Points on a hilly landscape, in no order, each with its height.
From any point a ball rolls to the lowest of the 3 points nearest to it. It stops when none of these is lower. Distance is the straight distance between rows; heights are no part of it.
K670 height 2.07: [ 80 123  39  97  98  69  96 130  89  95 105  21 100 111 102 115  88 103
 138 106 106  65 102 125  55  67 103 114 109  85 149  97 106]
K49 height 0.82: [129 105 113 145  74 120 108  57  82 121 118  61  74 107 108 112 117 105
 100  97  91  42 102 140 122  86 100  92  42 117 134 107 110]
K547 height 0.99: [108  88  85  72 107 101  85 128 129  59  86 121  89  94 109 123 112 112
  84  88  96 171 107  92 103 107 121 117  93  90  84  77  52]
K953 height 1.75: [ 73  90 107  63  88  79 102 136 107  73  80  71 114 121  74 123 105 124
 118 110  99 145  58 108  76  90  93  84 107  84  98 130 105]
K811 height 5.55: [116  76 143 112  70 124 108  71  89 128 100 110 101 121  78 114  90  96
  83 129  91 101  75 116 130  97 102 107  83  91  86 122  95]
K515 height 1.55: [101  73 127  88  75  85 104  84  86 107  86  97 101 149  81 120 110 126
  83 103  73 100 102 142  68  75 117 101  96 107 118 157  76]
K336 height 0.61: [115 109  79 114  91  97  95  87  70 105 100  41  84 113 116 135 104  99
 124 109  85  60 101 121  78  70 102 103  97 111 145 110  95]
K526 height 7.11: [102 121  77 113 118  85  94 106  77  91  86  56  97 117  92 107  72  95
 129 120 118  38  72  96 112  96 110 113 103  76 123  97 110]
K609 height 1.36: [ 94  84 109  82 105  91  95 132 127  72  97 112 111  91 107 108  93  93
 117  98 114 144  84  69 103  90  84  83  84 111  61  87 103]
K158 height 1.44: [111 107  70  94 102  80  98 102  97  95 104  84  92  86 105 105 101  83
 104 102  99 105 122 115  74  68  98 103 104 107 114  79  96]
K33 height 4.22: [ 83 141 103  93 115 104 121 117 132 105  79 111 106  66 112  53  92  81
  81  83 104 102 131  73  88 117  95 105 125 108  83  66 112]
K506 height 3.73: [112  75 120 116  81 114 113  77  81 108 106 134  93 105  77 111 105 101
  89 115 100 104 104 102 112 101  96  91  91 110  94 117 103]
K64 height 5.42: [ 94 107  95  87 121  83 120 102  89  85  81  75 115 102 113  98  90  86
 130 115 103  71  80  65 115 113  97  97 109  96  98  84 122]
K343 height 2.36: [ 90 133  81  88 111 109 100 119 164  90  89  86 102  54 118  56  97  79
  98  65 107 105 109  67  90  99 104 105 127  72  64  59 115]
K668 height 5.99: [ 97  82 129 117  82 104 105  75  81 112  90  94  90 138  77 123 105 112
  98 118  91  86  62 118 108  86 108 101  75 112 116 146  94]
K698 height 7.03: [109  76 147  99  81 109 107  85  86 128 125  92  88 142  65 116 104 122
  83 107 100  84  73 110 138 113 107 106  50 106 102 147 111]
K927 height 2.11: [ 82 163  79 100 112 100 114 109 135  99  85  82  85  86 121  51  86  69
  95  61 109  81 120  88  78  91  92 111 126  69  86  66 118]
K379 height 2.29: [ 93  65 145  98  77  90 100  99  79  89  90  99 117 130  76 110 104 130
 115 130 105 119  71  97  98  94 106  90 107 102  88 149  98]
K917 height 1.39: [ 90  72 104  65 100  73  96 145 123  61  98  98 103  91 100 106 105 107
 129 107  99 155  71  73 101  98  74  82  91  95  64  96 106]
K316 height 2.62: [101 106 152 117  92 124  84  79  96 156 121 111 104 106  83  84  98 113
  62 113 111  89 101  98 147 139 102 100  92 103 103  87 112]
K921 height 0.72: [122 100  93 141  84 114 102  68  93 116 114  73  81 108  97 117 105 100
  91 104 100  53  93 122 120 105 104  98  56 109 132  96 100]
K181 height 3.05: [135 104  88 123  97 107 102  53  79 130 120 123  92  91 115  79 104  86
  97 112  91  43 127 118  89  97 106  91 110 132 135  91 103]
K724 height 7.07: [124 124  74 117 110  83 100  85  79 106  97  67  89 105 112  92  81  83
 112 116 108  25 100  90 125 100 103  99 108  99 129  90 121]
K695 height 4.51: [ 89 124 147 115 120 138  94  83 104 138 104 137 100  98  94  75 111 117
  66 118 114  95 114  79 123 148  78 126 130 118 105  77 114]
K4 height 3.57: [104 113 104 123  90 122  98  66  87 144 107 145 105  74  99  56 109  92
  89 104 103  83 123  87  96 121  89 115 148 120 109  84 114]
K690 height 2.09: [ 86  90 109  67  89  68 106 123  78  62  99  78 112 125  94 119 102 137
 133 124 104 129  50  76 113 100  92  94  98  90  97 121 117]
K677 height 0.21: [ 58 120  87  60 101  75 103 152 138  72  92  71 115 116  87 127 130 147
  93  92  93 150  68 133  75  76 120 110 105  70 123 119  85]
K431 height 7.73: [100  91 142 102  95  92 102 103  75  94 101  97  98 121  84 127 102 123
 113 121 108  79  66  90 135 104 101  96  88  90 101 139 110]
K514 height 0.92: [106  96 112 119  98 105 101  89  82 121 106  73  87 130 102 124 109 101
  93 115 101  57  96 107 128 111 114 108  70  95 127 123 103]
K647 height 3.64: [113  94 139  91 114 107 101  92  81  96  92 145 113  86 102  82 101  95
 116 115  99 124 106  63 103 112  80  94 127 105  62  88 104]
K706 height 1.57: [ 97  88  62  81  81  74  76 120 114 102 100  58  96 104 113 116 108 117
 115  90  88  98 112 131  64  67  97 101  95 112 121 112  78]
K686 height 3.47: [127 102  77 114  90 108  94  77  92 132  98 126 111  82 118  98 102  80
  82 115  97  78 134 114  89 114  75  96 112 128 122  94 104]
K863 height 3.39: [ 90 141 101 114 120 103 116  89 105 110  97 111 110  74 103  50  89  67
  86 103 110  71 109  83  94 109  90  96 139 110  84  85 103]
K679 height 1.96: [ 98  97  55  70 105  94  89 128 111  71 113  76  97 112 101 131 113 117
 102  80 113 131  97 123  78  84 120 111 101  86 129 110  68]
K717 height 7.02: [101  82 167  84  75 102  94 106  85  99  94  95 107 128  66 120  77 136
  83 119  95 103  50  97 133 113 102 111  84  91  85 140 103]
K895 height 2.46: [ 86 128 128 124 116 114 103  89  99 147 119  86 114 116 103  89  80  99
  74 105 109  48  97  89 151 147 106  92  71 118 109  75 119]
K848 height 1.98: [119 124  59 113 102  95 113  92 109 116 101  88  93  81 132  72  97  70
  90  85  96  68 133 110  70  88  86 102 138 116 122  69 102]
K202 height 1.47: [107 105  70 112  84  94  92  95  82  94 101  62 108 126 111 117 106  94
 129 112  94  61  84 105  96  85  95  86  94  99 126 117  87]
K720 height 2.23: [ 88  91  66  92 106  73  89 116  76  88  99  52 104 118 102 125 120 112
 131 111  90  86  87  99  81  88 102  88 103  93 126 112 106]
K604 height 5.00: [ 94  92  87  93  97  90  91 115  97  93 100  74 115 115  78 110 108 108
 137 106 101  91  73  80 111  98  90 102 102  96  98 129 119]
K740 height 0.75: [102  69 115  63  88 104  92 119 103  79  99 140 107  84 103 116 112  95
  94  76 103 158 101 104 105  91 112  91  93 106  78 112  88]
K342 height 2.85: [ 68  95  55  70  98  73  92 155 120  87  95  53 101 105  92 122 114 123
 112  95  93 138  81 110  72  84 113  90 106  71 116 108  89]
K402 height 1.33: [105  83 119  87  98 101  89 128 118  77  93 130 115  79  96 103 107 113
 110  81 105 156  97  68 110 120  90  91  98 106  53  67 102]
K289 height 2.08: [101 105  76  77 119  98  83 117 133  58 101 102  89 107 105 148 130 130
  96  84  97 157 100 108  97  66 124 130  78  78 119 111  53]
K842 height 0.60: [100 137  52  86 117  86  86 107 107 104 118  66  78  86 112  98  66  73
 109  71 108  82 121 116  85  77  98 111 117 100 108  63 113]
K401 height 0.68: [106  74 112  93  78 128  99 107  93  99 109 147 113  76 109  94  94  90
  92  89  94 133 125 109  91 101  94  94  94 112  88 100  92]
K470 height 4.64: [103  83 103 100  90  93  93  99  75 103  89 106 107 117 102 107 105  91
 103 104 102  95  82 103  90  82 100 103  83 103 112 133  95]
K901 height 1.24: [ 99  68 147  84  83  89 112  93  80 101  80 130  85 128  65 118 110 106
  94 114  83 123 101 132  92  86 115  98  91 113  90 146  83]
K175 height 1.50: [ 76  78  87  67 103  97 100 139 111  71  96  91 107 106  94 117 103 106
 120  94  99 140  68  83  94  81  95  91  90  84  91 110 101]
K910 height 1.00: [113  96  98 111  99 104 115  67  91 113 122 113  98  78 119 107 101  97
  85  95  90  72 107 115  97  80  96  93  94 112 117  91  96]
K831 height 0.16: [122  88  99 131  89 104  94  74  78 120 106  78 103 120 100 111 104 118
  94 122 101  53  93 133 108  96 110 102  79 102 126 116  98]
K931 height 1.86: [ 97 119  57  96 103  77 100 110  69  93 104  39  97 108  87 117  98  84
 126 106  93  59  93 113  87  87  95  93 105  98 134 116 106]
K37 height 2.48: [ 77  80  76  73 104  73  94 134 102  77 102  78 104  92 104 102 113 115
 118 101 111 112  93  97  73  91  99  89 100  94  97 100 107]
K971 height 0.96: [ 85  63 123  76  96  90 108 104  88 105  94 129  98 122  96 113  98 114
  90  93  95 153 111 137  79  90 111  99  92 114  88 144  74]
K267 height 3.31: [105  82 133  97 102 107 103 104  83 103  95 156 105  93 102  92 101 108
  98 107  97 149 100  75 107 105  87  85 120 101  71  98 101]
K119 height 2.79: [ 91 158 123 136 116 138  95  73 102 141 123 123 107  91  99  77  91  91
  60 115 119  49 104  89 148 133 100 105 105 107 107  65 117]
K120 height 1.41: [104 153  80 104 109  99 123  94 107 109  94  96  99  79 124  56  81  62
 106  98  98  84 135 108  75  97  83 105 138  95 100  68 123]
K359 height 5.69: [ 84 105  64  92 120  74 111 141 108  90  70  61 106 118  98  87  75  93
 155 116 115  90  73  63 114 103  89 103 122  72 109  99 127]
K329 height 4.65: [113  84 123 111  77 131 113  79  53 129 105 165 113  70 104  90 118  98
  80 120  89 107 144 103  99 112  99  90 121 110  95 105 106]
K774 height 1.67: [ 77 100  49  76 105  83  88 128 117  83 103  75 102  90 103 117 102  97
 131  94 112  94  94 101  80  78 106  99 103  84 105  93  93]
K943 height 2.33: [ 73  81  78  82  88  81 108  99  86 106  91  71 108 123  85 127 120 114
 110 113  97 102  83 125  84  82  92 101  85 105 114 139  91]
K130 height 1.16: [ 90 108  40  88 115  78 101 120 113  86 101  83  93  94 112 101  91  87
 128  89  97 110 101 102  83  91  98 100 117  96 102  72 102]
K671 height 1.61: [104  82 123  82 104 118 101 119 115  85 104 143 107  84 116  98 105  86
  97  69  97 148 125  81 100 117 103 100 104 112  69  71  96]
K660 height 1.20: [107  98  75  93 106 115  87  93 100  99 100 121 111  82 121  98  95  92
  79  80  98 110 147 136  83 105 103  97  83 116 114  79  81]
K226 height 2.00: [ 88 146  98 117 128 103 113 104 113 105  87  88 103  88 115  55  83  71
 122  99 104  73 106  65  86 102  96 100 135  87  78  78 140]
K996 height 0.54: [ 88 144  98 128 111 114 116  80  92 128  94 123 109  76 100  48 100  89
  68 107 102  49 134  92  90 130  91 108 149 119 101  59 109]
K290 height 0.36: [ 97  82 109  68  95  99  90 133 114 104  88 106  89 116 112 121 107 113
  69  85 101 151 118 134  76  72 122 121  72 106  89 132  57]
K398 height 2.30: [102  85  82  88  99  89  88 128 123  78  95 112  91  93 102 113 111 111
  93  76 108 130 110 108  91  80 119  94  93 105  96  94  82]
K220 height 2.80: [104 106  89  88 107 103  82 110 105 100 111 117  99  76 115  99 100  83
  98  79  90 120 109  82  96 103  89  90 106 114  91  83  98]
K830 height 3.72: [100 109  65  99 108  96 107  96 107 113 112 124 104  78 108  77  96  72
  98  75  92  97 132 100  83 111  94 104 113 124  93  62  86]
K502 height 6.70: [104 122  72 129 111  94 113  79  92 111  89 100 104  92 114  85  82  84
 110 109 109  70 105  75  95 119  83  92 124 108  96  81 109]
K986 height 2.10: [111 114 133 128  94 137  99  54 103 134 114 121 103 102  81  91 108 100
  75 104  95  68 100 102 132 132 110  94  94 113  95  90  99]
K585 height 1.18: [104 107  51 110 106  76 101 119  84  91  89  47  92  97 108  95  86  79
 139  98 109  75  87  95  79  74  96  94 112  75 127 101 124]
K95 height 5.17: [ 88 105 133 102 115 112 108 108  90 100  93 144 114  77 100  59  98  89
  93 104  92 118 124  65 102 127  89  95 139 122  70  85 120]
K357 height 1.85: [115 120 104 124 109 137 103  63  87 142 103 101  90 105 100  91  94  88
  90 122 106  65 103  95 132 132 104 104 109 120 108  83 112]
K208 height 1.73: [109 113  45  90 118 108  82 102 129  56  90  89  66  93  96 114 108 115
 111  73  96 118  98 112 103  74 114 134  95  91 120  77  53]
K15 height 3.62: [110  97 128 127  71 124 104  48  86 119 105 100  89 123  99 102 114 104
  90 105  79  79 101 140 104  85 107  96  76 103 118 135  86]
K331 height 2.55: [106 125  67 103 106  98 107  99 128  87  95  98  96  69 125  52  78  67
  95  52 104  95 124  98  88  98 102 117 123  92  90  71 107]
K611 height 3.99: [112  73 137 128  81 108 101  69  93 108  94  97  72 132  76 124 107 107
  75 102  96  81 102 131  97 101 116 105  74 109 101 148  97]
K539 height 0.33: [108 142  75 103 118  80 105  85 118 106  95  84 115  87 124  62  73  63
 101  87 103  71 113  85  86  94  98 100 123  99 109  91 123]
K171 height 1.34: [122 113 114 142  94 139 113  60 103 127 118 108  84  97 107  91  96 100
  69 122  93  55 104 121 132 112 103 104  85 114 115 100 120]
K970 height 1.10: [114  92  76 130  82 100  93  69  75 105 115  87  88 107  99 107 109  93
 104 114  99  81 107 124  94  89  96  92 103 106 120 103  86]
K854 height 1.52: [111  94 129  97  95 104  93  82  99  96 106 123 113 103  86 106 102 105
 108 120 104 114  84  75 121 107  92  79  97  93  83 104 102]
K832 height 2.61: [100  76 135 102  91 103 111  89  84 114 102 123  92 125  85 114 110 106
 100 112 103 125  73  95 111  93  91  90  99  91  82 140 106]
K450 height 0.74: [ 96 113  41  95 112  74 109 121 102  91 104  61  96  91 104  93  91  77
 125  77 113  94 113 104  84  80  82 101  98  93  97  71 100]
K572 height 0.70: [136  82  81  95 106 100 113  74  90 113 115 124 103  92 110 105 100  94
  76  93  99 101 140 119  83  81 101  97  93 125 129 103  88]
K43 height 1.45: [ 94  91  72  86 120 107  86 110 144  41  91 106  85 104  86 116 120 118
 106  86 104 141  93  98  99  78 115 122  85  78  93  85  50]
K124 height 4.27: [115 105 148 120  97 143  97  73  83 125  99 149 124  77  86  67 120 103
  87 120  97 101 118  60 112 132  91  98 133 111  86  79 107]
K83 height 2.74: [ 97  54 101  88  77  73  99  89 107  96 102  99 110 103  96 110 103  94
 104  94 102 118 108 106  80  77  97  87 104 100  98 120  89]
K782 height 4.94: [119 103 110 114  93 110  94  67  87 113 109 127 102  92  90  85  94 102
  90 109 103 100 118  95  91 116  90  98 112 110  94 118 104]
K137 height 0.48: [ 84 121  92 107 115  90 120 107  94  86  94  95 101  88  95  72 101  74
 113 108 101  87  92  66 122 102  94  92 120  90  82  99 133]
K253 height 1.88: [106  80  79  76  99 105 105  92 114  91 102 114  93  78 111  94 110  89
  81  83  99 132 126 106  84  79 104 104  81 102 106  98  75]
K309 height 1.28: [101  97 108  62 121 112  96 137 145  39 105 119  93  93 104  97  95 102
 134  85 102 138  84  73 109 107 122 117  85  86  54  57  87]
K601 height 2.39: [100 123 119 114 112 100  94 106  94 134 122  88 105 104  95  87  78 113
  97  94 121  62  81  91 144 137 100  95  87 102  95  83 120]
K998 height 6.63: [109  78 166 112  75 108 100  72  83  98 104 123 101 123  69 127  99 117
  82 107  93 107  69  93 139 115  93 102  92  86  80 121  95]
K768 height 5.62: [106 113  99 112 115  91 103  95 100  95  94 107 118  81 111  72  91  88
 102 106 103  89 104  82  98 116  87  81 129 117  97  81  95]
K978 height 6.89: [113 107  89 124 112  95 100  74  77  98 107 107  98  97 108  96 106  78
 112 114 115  66  96  91 113 111  95  89 121 118 103  91 113]
K103 height 0.58: [108  97 122 130  82 115 107  66  81 134 106 106  83 107  86 111 111 102
  72 110  87  70 102 112 132 128 110  97  74  97 125 109 108]
K140 height 2.21: [ 66  98  88  67  86  73  92 142 122  94 112  76 130 118  92 136 115 140
 101  92 101 145  87 131  68  78 112 100 101  85 113 114  91]
K45 height 3.12: [131 110  85 108 104 108 100  65  91 117 107 118  95  71 117  85 101  83
  77  88  90  67 155 114  75  91  91  94 115 124 132  76 103]
K571 height 5.39: [106  88 147 106  84 113  87  89  93 132 124 109 104 117  81 111  87 121
  79  94 106  89  79  84 144 132  97  85  58  90 103 113 122]
K16 height 1.05: [116  80 125 140  70 101  88  67  93 139 125  66  85 122  90 115 101 116
  89  92  77  45  94 147 129 106 103  90  34 109 119 120 109]
K480 height 7.36: [ 96  75 162 101  70  83  91  91  97  89  93 112  71 153  62 132  96 122
  86 126  77  98  58 124  98  98 121 113  85 100  96 161  93]
K559 height 6.07: [ 85 100 111  81 136  86 105 120 112  90  92 113  96  84 110  86 105  93
 101  87  94 131  98  62 100 120  81  88 107  98  40  77 120]
K925 height 2.72: [ 86 101  68  53  90  80  82 133 109  75  95  68 120 112  88 121 109 138
 107  95 108 143  75 115  74  82 116 114  85  85  92 110  85]
K678 height 3.85: [107  91 143 112  98 112 104  71  82 122 100 116 103 103  78  99 104 106
  98 108 105  97  80  78 122 128  92  96  83  98  83 111 112]
K675 height 1.30: [119  86 111  69  97 107 102 132 138  59 105 131  99  80  99 109 117 113
 107  74 103 150  95  87 113 108  97 102  88 100  58  81  91]
K8 height 4.70: [ 98 136 130 125 108 108 118  95 108 122  86 137 112  81  91  51 100 102
 101 116  97  98 121  72 108 134  94 103 135 114  95  83 126]
K554 height 0.64: [106  89 122 127  86 109  93  88  89 138 128  89  96 126 100 104  99 121
  90 113 107  58  96 113 140 118 102  92  56 101  98 108 114]
K803 height 1.99: [ 79  81 120  74  81  86  98 121  96  83 106  89 124 125  84 123 119 125
  97 112  96 134  78 127  81  87 112  95  96 104  92 156  97]
K843 height 3.06: [102 137  97 112 141  79 117 114 113  93  75  63  97  96 117  64  67  77
 141 114 106  71  92  54 104  98  89  97 122  67  76  72 138]
K527 height 6.38: [102 105 112 105  93 105 100 103  81  93  96  72 112 121 107 112  93 121
 104 125  99  74  65  94 122 111 113 105  93  92 107 120 106]
K400 height 2.01: [ 99  90  67  92 111  94  95 117 117  79 100  88  97 100 116 100  96  94
 116  78 123 107 102  96  87  84  98  87 103 108 107  94  98]
K553 height 2.32: [ 89  84  94  82 109  66  82 128  94  84 106  82 120 105  92 111  96  94
 125 107 104 123  70  85  91  89  89  90  96 101  96 109  99]
K146 height 1.29: [111 105  85  74 122 108 107 119 142  56  99  97  78  70 111  97  86  86
  96  67 101 122  95  68  89 106 106 105 102  81  57  60  93]
K664 height 2.44: [113  60 134 104  90 115 104  73  92 125  95 115  94 123  87 113  91  80
  83 105  75 102 117 147  74  83 109 112  91 115 125 136  93]
K563 height 3.51: [ 96  49 126  80  81 102 117  98  96  96  83 154  98 100 111 122  94  92
  68  85  93 145 134 132  92  80 143 120  72 106 102 118  68]
K674 height 3.56: [118  96 132 129 102 124 104  71  74 108 106 127 110 107  90  97 109  90
  94 114 113  74  98  87 118 125 106  99 104 100 101 111 107]
K371 height 1.38: [ 89 107  45  83  97  81  67 130 118  93 109  57  76  87  98 105  91  98
 107  77 103  96 102 124  61  74 108  99 102  98 108  86  92]
K104 height 5.54: [ 83 123 110  93 129  90 125 112 127  97  93 105 111  78 117  56  96  70
 100  91  99  97 125  62  88 122  98 102 121 101  51  75 130]
K187 height 3.24: [119  70 124 120  82 120 110  60  87 121  96 124  75 113  93 108 104  94
  79 112  85  89 110 140  98  96 112 109  80 108  97 148  96]
K885 height 3.93: [101 109  67  99 107  79 102 120  92  89 100  71 109  91  96  98  97  84
 131 103 107  76  78  71  93 107  87  82 111  83 111 102 116]
K640 height 0.22: [106  93 110 142 100 108 103  85  81 144 139  67  90 108 112 105 105  94
  86  97 112  29  94 122 142 117  97  90  41  97 118  93 124]
K589 height 1.02: [113 103  59  98 115 128 103 103 124  63  81 109  85  84 120 106 113 100
  75  81  91 132 124 109  86  88 124 123  80  93 115  75  61]
K976 height 0.55: [ 96  76 127  94  96  94 106 106  88  77 104 105 109  93  79 109  97  95
 117 121 118 129  77  76 107 113  88  83 111  97  80 122 113]
K449 height 2.05: [ 73  77 101  74  91  77 103 113  94  81  87  58 117 125 101 130 107 121
 115  95  97 118  81 111  75  84  91 101 106  98  96 145  91]
K519 height 1.97: [100 115  67  93 118  85  99 117 119  91  93  96  96  74 120  77  99  70
 114  70 107 104 109  85  90 105  84  98 105  87  84  73 111]
K902 height 0.76: [110 103 100 125  86 107 101  60  94 107 104  55  80 117 117 120 109 114
 113 121  82  42  96 137 100  85 107 108  81  94 137 116  89]
K656 height 1.53: [ 74 147  90 120 114  87 117 107 132  99  83  65 103  78 127  58  67  68
 112  80 104  74 113  74  83  99  94 100 124  66  79  85 123]
K34 height 1.87: [ 79  87 124  54  84  69 103  94  98 104  77  83 101 158  78 115 119 147
  72 107  95 128  97 152  55  88 112 103 110 106  99 157  71]
K646 height 1.35: [ 87 113  54  94 112  93  99 114 142  74 103  80  84  78 107  86  85  93
 103  58 109 107 102  83 107  94 106 108  90  80  69  72 105]
K975 height 2.14: [ 96  92 132  88 101 122  87 124 103  99  99 151 112  67  93  89 112 101
 100 107  86 150 125  71  97 119  79  93 122 102  63  73 107]
K940 height 2.22: [ 84 141 123 130 125 116 100  89  94 125  86 105 111  91  99  72  81  98
  85 126 120  62  93  84 140 127 103 107 111 105 102  71 109]
K870 height 1.19: [ 78  86  78  76  96  85  93 133 116  91  99  87 101 116 103 130 110 123
  85  76 105 130 100 130  67  77  96 118  95 109 106 111  63]
K375 height 0.47: [105 105  99 130 100 109 110  87  79 121 116  83  97 117 100  90 101  88
  94 109 115  49  83 105 129 124 110  97  83 108 132 100 107]
K760 height 1.21: [ 90  91  85  73 113 114 101 123 142  38  83 135  86  92 103 131 114 114
 102  92  99 163  73  72 101  88 136 129  82  75  81  74  61]
K819 height 4.54: [ 96 112 133 103 115 103  96  96  92 103 103 131 111  82  97  72 102  86
 117 120  98 110  99  71 112 122  86  92 126 107  78  85 114]
K416 height 1.11: [102 125  53  90 103  71  82 119 102  82 119  59  91  93  99 111  85  96
 118  81 102  81 116 121  88  72  84  97  99  95 122  94  99]
K742 height 0.43: [100 122  51  94 116  83  93 124 105 107  99  53  96  97 112  86  67  75
 122  82 108  82 110 106  90  74  90 102 102  73 126  65 116]
K748 height 0.81: [121 120  79 137  93 113  95  58  79 113 100  71  88 101 115 101 104  87
 107 106  90  58 100 118 100  98 104  94  85 113 140  83  82]
K642 height 4.11: [101  74 177 110  94 130 102  97  76 119 102 172 113  84  83  91  84 103
  87 113  89 147 129  82 119 133  90  82 128  91  76 101 116]
K555 height 0.73: [108  76 104  78 100 108  82 118 107  89  97 137  96 103 113 126 103  90
  73  78  87 149 123 117 104  94 122 115  87 108 118 105  75]
K344 height 1.40: [ 87 117  94  78 118  83  96 132 144  76  87  85 101  72 105  81  83  86
 128  87  92 112  79  54  99 105  86  93  93  74  40  64 101]
K856 height 1.66: [ 94  94  55  78 116  83  96 123 130  77  98  73  97  76 109  95  86  95
 129  72 100 109  87  77 100  86 100 103  90  86  85  77 109]
K840 height 2.90: [123  89  94 131  88 132 103  57  78 142 104 118  83  77 119  86 119  87
  79 103  86  58 129 136  92  94  95  95 105 118 142  90  96]
K489 height 2.94: [ 95  73 141 100  92 111  95 114  76  93 105 159 108  82 100  83  99  97
  88  95  99 144 109  78 111 114  88  88 114 107  76  94 114]
K727 height 0.39: [ 97  65 129  97  88  97 101 115  86  78  93 129 107 107  91 124 101 106
 108  98 103 140  96  88  97  92  89  76  92 104  65 119  99]
K153 height 2.45: [ 76  92  81  69 108  85  84 138 126  66  96  85 100 113  90 133 118 152
 115  92 103 167  90 104  92  86 110 119  84  75  90 112  67]
K984 height 2.73: [ 61 101  93  54  89  71  98 127  98  78  97  71 118 138  97 121 110 151
  97  89  97 133  89 126  68  91 102  98  94  86 113 132  82]
K598 height 2.20: [114 107 110 143  88 133 108  67  95 135 116 135  96  82 110  86 104  94
  79 127  96  57 121 112 117 113  84 109 106 114 122  81  95]
K67 height 0.49: [109 104  71  77 101 124  80 111 112  77  91 134  82  75 121 118 119 111
  92  67  93 150 133 109  94  91 119 123  79  91 110  99  46]
K802 height 1.74: [ 79  91  83  72  96  91  94 125 119  67  95 101 105 123 101 126 113 125
  92 102 112 156  89 118  83  82 110 106  79 103 102 123  73]
K271 height 4.32: [ 75 153 122 144 112 136 114  76 116 157 102 104 107  91  86  73  89 102
  53 119 108  46 110 114 125 146 101 122 109 133  99  68 111]
K60 height 4.10: [ 97  87  77 104  95  77  95  94  89  91  94  69 108 106  92 112  85 100
 123 121 109  96  76  97  90  85  89  77  99 109 114 114 110]
K22 height 3.50: [110 116 105 127  99 140 107  71  86 137 105 139 104  87 105  70 117  93
  71 120  75  68 135 112 100 127  84  97 139 125 121  86  98]
K567 height 3.46: [ 96 152 110 122 128  79 106  98  93 101  74  75  98  98 104  70  78  82
 105 110 107  54  77  64 114 118 101  95 119  91 105  94 126]
K992 height 7.64: [ 98 100 103 102 110  92  99 106  80 100  94  86 105 107 105 102  90 108
 140 124 107  89  65  68 124 105  89  88 118  96  89 106 112]
K575 height 2.24: [ 68  93  78  70 106  75  95 149 114  74  94  66 111 108  88 104  84 116
 139  82  96 134  68  84  91  93  97  89 104  86  78 102 122]
K479 height 1.37: [108 118  57  84 110 111  93 106 150  68  92 102  81  84 112 107  88  91
  82  64  95 125 107  98  94  86 121 133 101  89  97  63  83]
K279 height 2.40: [110  75  85 102  88  84  94  96 108  99 103 100  98  99 107 103 124 102
  91  90 105 122 118 118  81  67  95  91  95 113 104 117  83]
K61 height 9.01: [ 94 108  82 127 101  83  98  99 105 101 106  82 109 120  94  86  88  95
 118 126 107  68  80  78 147 114  91 111  91  93 102  93 134]
K938 height 2.82: [107  67 100  99  90 123 109 101  85 112  99 149 110  87 123  97 109  93
  71  95  97 123 142 118  80 103 113 102 102 108 104 107  85]
K409 height 3.77: [117  74 130 134  99 136 112  56  76 120 119 143  89 108  94 106 109  88
  78 114  95  90 121 117  99  97 104 105 100 102 129 118  97]
K276 height 4.78: [121  84 168 107  94 119 108  81  76 114 117 151  97  88  79 101 100 108
  82 116  96 116  98 102 121 114 105 100 102  85  89 117  93]
K969 height 3.79: [121  86 141 113  85 119 103  91  72 110  96 154 111  93  89  96 108 104
  97 104 104 110 116  74 113 121  84  86 128 115  74  95 111]

Where does a ball stop that starts at each point below?
K34 => K290
K811 => K727
K276 => K727
K998 => K727

Call two points neighbours if one is among the 3 nearest of the other. Go from one point of each pair to the other, from neighbour to neighbour, staying as low as possible. Name the highest point that can't be avoided.
K677 / K742 => K140
K831 / K336 => K902
K831 / K572 => K970
K572 / K870 => K931
K137 / K539 => K226
K727 / K555 => K740
K870 / K742 => K706
